Points on a hilly landscape, in no order, each with its height.
A ball rolls from a point to whichever of its 2 nearest points has the largest drop for the distance, and stops where none of them is lower. Distance is the straight distance between rows; heights are no part of it.
<690> height 4.41: [ -1 -52   2  19  -2  55  34 -24 -26  12 -73 -12 -26 -30   6  20   1 -12
  31 -27   1 -18  17]
<502> height 7.28: [ 11  -9 -13 -33   6 -24   5 -46  22   7   2 -24  40  16 -21 -24  -6  35
  35 -46  12 -32  26]
<743> height 4.27: [-25  30  25 -27  11  -9  29 -13  16  -9  56 -55  25  33 -15  -3  -3  17
  27 -16  -8 -19  73]
<627> height 7.60: [ 19 -22  16  34   0   7  20  15  -3  12   1  43  -2  -5  16  27  -3 -10
 -44  11  -4   6 -41]
<344> height 3.83: [ -4   7  19 -46 -36 -63  32  51 -20  43 -39  22   4  14 -18 -36  21  15
 -14  52 -28  20 -21]
<154> height 4.24: [ 12  11  10  26  11  16   6  23   5  13 -34  17 -75   6   2 -17  24   1
   9  12  -3  -2   0]
<720> height 8.03: [-23   1 -32  -5  47   0 -53 -21 -67 -24  26 -54  28 -22  56 -21 -12 -40
  19 -33  35  -9 -11]
<395> height 3.12: [  4 -65 -11 -19  31  26  -3   7  10 -11 -21   4   5  27  16  -1  21 -10
  10   2  40 -47 -18]
<808> height 3.70: [-31 -12  -6 -20 -13  20 -13  -6  13  34 -45 -36   3 -46  -2   8  33 -18
   9 -17  -8 -50 -25]
<300> height 6.80: [-41  33 -12   7  56  -9 -37   1 -19   3  31 -30  21 -47  17 -21   1 -11
  -3 -35 -13  22 -31]
<368> height 6.29: [ 30   3  -7  16 -12  35 -43   8 -15 -33 -15  29 -18 -35  43 -19  -8 -35
 -15  32 -18  20 -21]
<14> height 5.07: [ 34  -3  22   2 -37 -32  19  29   6  42 -47  21 -19  -6 -19 -26  29  42
 -16  17 -20  37 -31]
<403> height 5.94: [ -3  -8  37 -11  38  16  32  40  15  29  37  -9  -4  32 -34  28  31  -6
  -8  15   7   8  -5]
<246> height 2.04: [ 13 -39 -17 -15 -10  31 -13 -20   2 -50 -15  24   7  -1  18  -9  -5 -25
  15  12  28 -21   9]
<457> height 5.73: [-52 -17 -47  -1  50  12 -19  25   2  -3  10 -20  46 -34  23 -32  21 -17
   5 -54  12 -13 -14]
<410> height 7.91: [-35  -4 -20   1 -18 -20  20 -29  22 -36  11 -21  57   4  -7 -33 -11  49
  14 -56  -3  12  50]
<472> height 3.64: [  2 -54  11 -28  25  51  17   4 -14  11 -30 -21  -9 -18  -8  30  11 -35
  30   1 -23 -35  33]
<450> height 5.37: [ -5 -21 -29  11 -15  21   3 -38  31   9  -4  50  24   1 -44  -7 -12 -20
   2   7  62 -22 -14]
<192> height 6.11: [ 56  26  40  49 -38  -7  13   7   8  31 -12  10 -44 -17 -12  11  10  24
 -29  22 -19  50  -4]
<290> height 3.11: [  8  -8  -4  -2  47   9  11  -5  -2  60 -20 -20 -36  -2 -14  30  23  -2
  30 -28 -10 -23 -29]
<9> height 2.95: [-19  -4 -28  -5  -1   7 -34 -40 -20 -12 -10  10   5 -34  34 -16 -14 -37
   3   0  19 -40 -22]
<797> height 8.36: [-27   2 -28  22  34  18 -13 -11 -75 -11  21 -28   1 -39  26  24 -12 -65
  14 -31  34  16   4]
<744> height 5.21: [ 14  -6  10 -33 -28 -32  19   8  17  10 -14  21   2  26 -34  -7   0   8
  11  28   4 -24  15]
<215> height 1.25: [ -9 -17  28   1  -3  49   2  53  -1 -37  19  30   3  -4  -5 -17  30 -42
 -19  42  14  34  -8]
<304> height 7.08: [ 11 -51 -22   2   3  18  19  -2  27 -57  -9  -7   3  23  11  32 -26  33
  11 -25  -5  -9  58]
<742> height 1.79: [ -6   9  31 -43 -21 -48   4  56  -4  21  15  -4  42  15 -17 -12  35   7
 -27  45 -13  31 -31]
<126> height 6.24: [-18  18   8  12  -8 -14  27  20   2 -65  61  -8  24  39  20  14 -19  21
 -19  12 -13  30  57]
<166> height 5.17: [ 30 -11  -3  -6   9  -6 -20  26 -10 -19 -38  41 -60  40  23 -24  14  14
  13  42   7 -17  -5]
<115> height 8.30: [ 35 -50   8  -2  29 -31  16  28   5  20  -5  39   8  14   9  40  -3  10
 -42   0 -41 -16 -18]
<391> height 2.77: [ 10   8  11 -44  26  23   3   6  27 -25  39 -30  -4  38 -30  -1  -2  -7
  49  13   6 -24  62]
<755> height 6.35: [ -3 -35 -23 -22 -36 -18  13   0  30 -27 -12  -2  20  27   4   5 -10  17
  -7  -7   3 -50  49]
<89> height 3.68: [-15   0 -13  -2  12  -4 -32 -73 -65  26 -10  -1   8 -39  11 -30 -20 -29
  24 -20  31   2 -48]
<736> height 4.37: [  0  -2  -6 -12   0   9 -33 -40 -18  56 -25 -17  10 -37  -2 -17  21 -18
  19 -24   9 -10 -73]
<813> height 5.22: [-18  37  17  43  33  27 -22 -12 -46  30   0   6 -15 -40  20 -41   9 -30
   4  -4 -11  52 -54]
<81> height 3.69: [-35   7  19  16  33  50  -5  41 -13   2  17   7   9 -32  15 -31  39 -38
 -15  10  -6  32 -47]
<303> height 6.23: [ 24  -6 -22  31  -2 -22   3 -55 -16  17  -5   3  -3  -1  29  60 -46  14
 -27 -35  35 -19 -19]
<579> height 4.11: [ 28  20 -25 -10 -21 -17  -1  -4  27   9   6  54 -11  15 -49 -20 -13  -2
  20  28  51  -2  -2]
<261> height 7.24: [-13   3 -35  24 -48 -38  37  17  31 -53  27  -3  13  38  14  40 -29  50
 -24  -9 -21   4  62]
<477> height 7.25: [  8  50   2   7   2  -3  -7 -16  -7   9  -2  38  -7 -43  -5 -35 -11 -17
  11   0 -54  10  21]
<641> height 4.28: [ -8 -20 -27   7  71 -19  18 -13  -4  44  -3 -29  -6  30  11  23   4  15
  24 -63  19 -48   4]
<482> height 6.81: [ 16  39 -12  27 -10 -34 -27 -63 -13  13  -5  24 -41   6  22  22 -50  21
 -15  -4  26 -25 -33]
<381> height 3.96: [-30  41 -11 -28 -34  -6 -37 -75  -8  -3  18   8  11 -22   7 -47 -30 -29
  21  10  11 -28  -7]
<696> height 8.83: [-64  17 -16  -2 -15 -10 -12   2   4 -61  17 -15  43  -6  16 -45   0  23
  -1 -13   1   9  12]
<493> height 1.80: [ -2  20   7 -21  28  23 -34 -21 -11  33 -19 -78 -13 -23  -2  23  24 -11
  36 -23 -16 -17 -15]
<806> height 6.51: [-10  63   0 -19 -59 -26  -9 -13  17  -3  31 -13  11   5 -31  -3 -15   2
   1  26  19  14   0]
<394> height 7.51: [ 33  17  38 -41  19  -8  -3  50  25  37  22 -33 -26  24 -42  36  20  11
   3  22 -30   0  11]
<232> height 5.41: [-27   9 -23  28  32 -38   8 -34 -10  30  16 -22   9   9  29  35 -34   9
 -21 -56  29 -44   4]
<384> height 6.95: [ 14   5  13 -39 -28  -8  24  42  46   3  35 -28  13  12 -52  43   4  14
  -9  10 -20  10  39]
<488> height 2.79: [  3  17 -17  35 -15  -5  -1   1  22  27 -28  42 -54  -1 -35 -41   6  21
  19  -3  42  -5 -26]
<392> height 5.71: [ -1  24  23 -21 -43 -24  31  -8  23  -9  28 -40   9  22 -21  40  -8  37
   5 -14 -49  -9  60]
<276> height 6.65: [ 35  21  13  12 -26 -30 -12 -40 -23 -13 -20  45 -34  20  34   5 -32   4
 -25  43 -12 -26  -5]
<292> height 4.50: [-32 -59 -32  -7  46  20  -7  34  14 -34  -7   5  41  12  16 -36  28   6
   6 -27  27 -10  -3]
<426> height 5.27: [-12   3   7  48 -12  59  17 -40 -20   1 -37 -44 -35 -37   8  31   3  -9
  15 -26  27  16  -1]
<456> height 6.97: [  7  -6  -1  10 -29  19  -3 -13  16 -55 -32 -29 -33   7  15  27 -13  32
   7  -9 -31   4  42]
<534> height 7.57: [ -6 -48 -22   6   0 -35  14  68  13  -2 -29  46  27  12  -4 -21  26  28
 -32  -1  -7  23 -26]
<310> height 6.66: [-24 -27 -14  44  16  10  10 -16   0  25   6  51  27  -7   1   9 -12 -30
 -26 -15  37 -11 -48]
<461> height 2.68: [ 30 -20  30  -1  -4  56  12 -11  -3   1  -1 -16 -11 -10 -11  40   4 -28
   3  17 -15  11  13]
<752> height 8.04: [ -8  10 -24  22 -43 -17   9 -29  22 -35  32   0  20  11   4  30 -38  29
 -21 -18   7   1  12]
<13> height 7.56: [-47  31 -28   8  53 -14 -39 -22 -25 -28  48 -37  23  -5  47 -51 -28  11
  17 -53  22  11   6]
<307> height 5.85: [ 26   0  11   7  22  20 -45 -16 -44   9 -30  -2   8 -36  34 -18   5 -40
   6  18 -40  33 -33]
<770> height 1.33: [ 18  -1  33 -12  -3  47  32 -24  12 -22  17 -10 -16  43 -41  22  -2  -9
  30  28  29   1  31]
<31> height 8.61: [ 10  54  23 -16  -7 -22  -3  78  12   0  19 -14 -36  10 -22  17   9   8
  -9  39 -33  48  28]
<355> height 3.75: [-12 -28  12   5  26  54  27  47  35   1  22  28  -3  25 -33   8  34 -36
   1  39  38  -1  -5]
<69> height 6.22: [-46 -40 -18  -6  14 -34  18  46  18   1 -14  23  67  29  -1 -53  29  23
 -18 -14  27  -7 -19]
<57> height 6.76: [ 62  29  15  25 -45   0   0  -1   2   4  -9  38 -17 -37 -13 -22 -14  -8
  -6  21 -47  54  11]
<118> height 5.92: [ 27   7  29 -15 -11 -24  -9  23 -22 -18 -10  54 -36  38  18 -16  -8 -14
 -21  84 -12 -12   2]
<357> height 5.16: [-38  68  -2  -8 -75 -18  -3 -64  12  15  35  21  -5 -10 -31 -26 -30 -15
  21  15  14 -23   9]
<624> height 3.79: [ 33   1  34 -47   4 -47 -18  47   3   0  29 -30  40  25 -13   5   6  25
 -26  33 -42  37  14]
<603> height 8.66: [ 10 -65   4  -7  14  -6  -3  63   3  28 -39   3 -12  24   0   7  39  27
 -31   1 -33  -5 -46]
<223> height 7.42: [ -3  30 -29  13  32   3 -21 -27   0  19  20  12  10 -51 -13  -9 -19 -11
  16 -39  -2  19 -12]
<183> height 6.94: [ 61   1  29   9 -69 -15  -5  10   5  -6 -23  10 -16   4   0  36  -9  23
 -47  49 -20  42 -14]
<378> height 6.21: [  3  12  17  45 -21  47  33 -16  -1  -3 -40 -30 -67 -18  21  34  -5   9
   6 -13 -28   3  49]
<525> height 5.11: [ 15  25  23   4  15 -22  -4  27   3 -35  52  -9  23  16   5  29  -3  29
 -37   4 -24  52   1]

For each start below, name the point where the ball stops.
<456> => <770>
<603> => <246>
<482> => <493>

Call two points neighbours if one is among the 2 nearest of the other. Go from one point of each pair to the other, from neighbour to neighbour, staying as low as possible. Name the highest point that can't be avoided.
<742> and <493> => <223>
<770> and <488> => <304>
<246> and <493> => <736>
